The views of a scene show one set of named points, each view turned or mirrored, and shifted as a whole, with a little noise and some points left out.
In the rows, zero is written as 128.

Scene 1
View 1
k186: [103 120 160 125 158 115 145 117 121 134 150 188 112  95 133 137 118 147
 111 133 155 164 133 149  97]
k156: [139 133 158 150 150 116 146 109 147 125 136 152 119 136 128 130 112 120
 124 129 126 150 110 126 158]
k266: [128 163 123 140 164 103 136 140 164 146 134 127 151 105 142 108 119 113
  76 148 118 114  76 114 177]
k777: [114 144 121 155 155  93 154 130 157 132 135 157 148 100 143 125  85 125
  86 145 122 101  77 140 159]
k651: [129 142 116 118 135  90 113  94 156 115 124 161 100  75 149  93 139  98
  96 109 101 131  84 113 154]
k197: [146 148 180 134 168 128 150 135 143 207 139 156 165 158  83 120 115 136
 114 132 132 133 112 138 118]
k712: [114 133 116 116 182 114 159 107 118  91 141 156 112 111 135 115 126 153
 104 132 132 143 126 145 112]
k857: [126 148 141 117 174 125 151 130 141 154 136 151 145 139 107 111 128 137
  93 138 126 132 112 138 122]
k348: [147 148 137 157 183 100 155 112 138 137 132 128 148 119 127 119  98 135
 122 124 121 111  90 128 150]
k505: [135 143 135 126 154 107 147 125 132 152 157 151 137  98 128 105 116 138
  99 144 145 141 107 127 145]
k511: [153 152 151 169 194  88 146 126 116 159 161 105 155  62 150 119  99 152
 130 141 165 133  95 106 165]
k942: [173 138 189 143 138 119 136 108 142 184 151 147 131 140 102 113 121 116
 142 122 138 164 114 110 162]
k672: [127 155 118 102 163 112 134 125 142 147 140 146 132 103 123  90 145 129
  78 137 124 135 103 124 132]
k162: [105 149 134 141 190 122 154 151 136 111 150 127 139 107 155 136 123 146
  83 172 155 152 118 128 153]
k446: [143 155 155 173 204  96 161 138 126 177 146 116 179 103 126 131  82 157
 122 142 149 105  88 129 143]
k713: [112 160 139 152 196  96 131 135 157 161 110 139 163  98 133 129 110 125
  89 121 109  89  73 134 123]
k508: [101 140 137 154 182  99 144 123 151 128 112 163 143 106 138 142  97 129
  97 122 113 100  87 149 116]
k839: [124 149 139 123 191 117 119  97 146 105 101 138 109 119 133 119 157 113
 113  96  93 133 105 122 115]
k850: [123 154 150 122 152 124 131 139 166 171 127 158 146 137 112 114 133 111
  78 141 116 134  99 129 140]
k704: [ 77 153 145 124 158 111  90 132 188 133  89 174 117  93 153 134 158  80
  61 114  89 126  82 127 121]
k747: [161 158 149 152 182  94 144 130 125 183 160 112 162  80 129 104 107 146
 121 139 155 127  91 108 160]
k710: [ 95 145  94 112 179 103 144 113 147 102 111 167 126 108 133 109 125 131
  73 120  95  99  92 153 103]
k966: [113 141 146 147 135 101 125 123 175 150 122 174 132 108 136 128 108  98
  89 126 110 120  79 131 152]
View 2
k162: [150  96 116  96 121 150 150 104  85 110 115 119 130 177 145 137 176 115
 173 166 152  96  99 148 119]
k446: [100  80 145  89  93 134 101 115 127  93 175 120 123 191 148 126 139 160
 185 204 152 127 125 136 131]
k197: [ 93 138 175 102 114 127 131 109 111 116 138  86 133 170 135 159 145 142
 149 213 147 162 170 135 162]
k850: [120 124 158 105 142 108 153 108 105 128 125  97 123 154 119 163 144 135
 130 158 140 131 141 132 156]
k713: [128  94 148  86 127 110 129 120 120 107 179 132 129 181 135 159 111 153
 143 157 143  93 138 112 147]
k156: [128 108 125 121 124 159 134  78 121 126 130 113 129 134 141 159 141 128
 121 174 150 139 135 154 118]
k651: [160  97 108 110 151  95 142 103 145 154 142 145 114 126 148 170 123 119
  96 111 152 134 113 150 121]
k505: [131 114 120  93 125 115 127 115 117 128 132 111 126 162 152 144 162 129
 147 163 157 148 120 156 124]
k712: [179 132  97 102 119 147 142 122 105 134 125 131 135 169 174 178 143 113
 142 171 176 114 136 168 109]
k672: [152 119 133 101 135  90 150 131 117 142 124 122 115 164 145 166 147 120
 145 149 159 135 125 152 143]
k839: [167 104 139 125 126 133 159  99 130 146 139 159 120 145 158 198 101  97
 117 164 154 108 146 138 143]
k857: [136 132 146 106 124 123 146 121 105 126 126 105 126 170 139 169 143 132
 150 182 158 130 149 148 145]
k777: [132  99 110  93 137 126 121 110 115 106 159 109 128 163 123 143 136 172
 133 137 152 101 119 143 111]
k747: [105  76 139  91 102 108 107 113 139 114 159 126 113 174 156 121 156 136
 177 185 150 158 107 146 133]
k710: [183 132 111  98 142 112 149 139 110 132 147 133 130 171 145 193 108 144
 124 135 170  81 147 147 124]
k966: [122 108 130  97 153 119 137  91 119 122 151 109 134 137 123 157 131 150
  98 130 136 120 132 126 131]
k348: [127  90 131 113 109 140 118 106 133 114 159 127 115 160 140 153 119 153
 151 180 160 123 132 152 121]
k266: [129  80 138 108 136 103 141 110 120 118 141 118 104 157 112 140 139 151
 151 134 144 110 102 140 136]
k704: [154 107 144  90 171 100 174  95 107 137 144 139 139 142 131 183 116 107
  84 106 122  84 132  96 159]
View 3
k850: [173 122 158 115 121 132  76 127 108 132 138 161 124 180 147 132 143 127
 113 157 120 122 128 119 123]
k156: [166 104 115 176 114 140  88 137  97 130 146 147 144 160 154 143 161 133
 126 183 144 130 128 105 107]
k266: [171 105 132 126 106 144  85  90  80 135 129 167 152 162 136 120 121 118
 101 167  86 140 124 113 101]
k162: [183  68 123 146 107 107 113 106  93 149 111 173 139 141 166  94 133 130
 110 172 148 149  92 125  88]
k747: [200  95 124 119 161 139 125 101  59 137 121 147 159 132 140 139 135 121
 127 163 122 160 159  93  77]
k186: [146  93 147 152 126 106 113 134 134 144 127 171 134 156 178 115 180 157
 157 171 190 161 141 103 107]
k704: [108 142 159 112  64 150  81 118 147 129 162 157 137 208 177  85 128 117
 114 165 100 153 119 105 119]
k197: [194 114 150 100 180 133  91 149  97 141 145 142 108 166 148 164 162 140
 130 153 149 105 135 106 113]
k446: [186  81 108 104 186 147 120  99  57 161 136 144 141 129 146 139 135 139
 128 170 122 134 128  87  66]
k777: [139  92 123 139 123 141  75  79  86 156 135 182 152 156 139 119 143 152
 125 182 100 133 125 100  97]
k966: [137 126 145 142 107 148  63 109 101 142 151 162 150 186 150 116 147 138
 123 179 108 130 142  97 114]
k839: [126 113 108 134  84 159 125 134 148  99 161 142 130 164 166 149 146 114
 126 165 125 161 107 109 110]
k651: [124 126 132 158  66 150  96 100 125 100 137 169 168 170 141 134 147 119
 128 172 100 179 158 104 119]
k942: [207 126 135 163 148 141  91 161  78 118 144 124 145 165 146 166 166 119
 129 169 154 127 170 100 110]
k672: [165 107 148 116 106 124 109 107 122 111 117 178 136 155 139 141 144 123
 122 150 120 161 135 125 121]
k511: [194  82 107 138 154 138 137  97  54 145 120 144 170 123 150 120 134 122
 130 175 132 173 153  85  61]
k508: [115  95 119 120 129 149  94  98 118 155 156 167 132 160 162 120 148 154
 137 177 117 136 108  92  93]
k348: [159  91 100 136 140 154 106 106  87 136 147 152 143 140 142 156 147 136
 127 176 113 137 121  97  91]
k713: [138 105 128  86 139 156 107  97 104 149 154 154 133 162 157 121 127 134
 124 163  98 140 114  91  88]
k857: [172  99 139 115 134 126 101 125 117 129 132 166 117 156 148 149 153 136
 125 155 138 130 115 120 116]
View 4
k505: [156 137 119 125 102 167 148  99  98 156 110 156 105 143 114 121 117 114
 125 145  98 143 143 113 136]
k857: [155 159 134 144 105 169 140 115  85 154 109 170 116 128 112 120 103 141
 134 121 112 129 162 139 135]
k511: [151 141 129 127  99 158 179  49 107 130 113 128  90 166 125 114 156 112
 146 149  75 153  87 130 137]
k942: [176 135 133 165  91 157 144  62  93 161  57 177 109 119 127 123 148 170
 110 154  84 166 158 113 123]
k266: [133 181 135 127 116 188 154  92 116 154 116 137 131 150 130 119 144 121
 151 139 117 123 150  85 162]
k186: [171 124 137 130  87 128 124 107  94 148 127 162  95 124 114 159  71  99
 100 137  81 162 157 144 129]
k508: [116 184 162 123 108 151 146  94 126 144 152 163 127 136 139 149  98 116
 134 114 110 144 153 133 127]
k747: [146 148 128 129 104 172 170  58 100 144  92 148  91 163 114 101 158 124
 146 147  96 149 103 130 137]
k162: [168 149 130 139 100 165 160 111  81 128 147 111 117 147 120 146 104 114
 142 142  81 113 135 122 170]
k839: [178 182 132 151 119 137 121  96 135 137 113 153 134  98 155 124 105 111
 158  77  99 150 179 124 129]
k446: [118 166 154 135 100 169 186  60  93 134 120 155  98 165 119 113 147 149
 146 137  97 139  94 160 127]
k704: [144 214 166 133 119 148  87 103 146 160 114 147 137 114 137 163 103  82
 144 112 135 151 205  91 180]
k672: [165 157 113 125 116 173 129 117 105 161 103 157 112 134 113 105 111 102
 145 120 119 133 164 111 145]
k713: [109 205 166 125 116 165 144  82 124 147 127 161 119 146 127 128 125 117
 154 112 128 141 141 138 144]
k777: [110 167 144 111 109 177 163  95 122 155 150 154 131 153 135 140 120 119
 128 144 108 134 146  96 136]
k710: [134 179 129 110 124 161 131 134 131 153 157 165 135 125 137 125  78  91
 147  87 124 130 177 120 122]
k651: [162 160 112 114 121 157 120  91 159 163 109 151 132 120 151 121 123  79
 137 117 107 161 181  62 133]
k348: [135 163 136 136 109 166 172  77 116 142 125 159 125 138 144 116 133 144
 143 119  94 142 134 124 114]
k712: [175 133 109 128 107 147 145 126 105 138 150 150 119 121 133 128  74 102
 133 104  84 135 156 134 117]
k850: [146 176 146 145 107 176 126 107  94 167  93 169 123 129 113 131 119 140
 130 137 126 133 179 112 156]

Which points are out of place in each view (at most two, in the order of its rows)? Write - if all are in place.
view 1 -> k446
view 2 -> -
view 3 -> k713
view 4 -> -
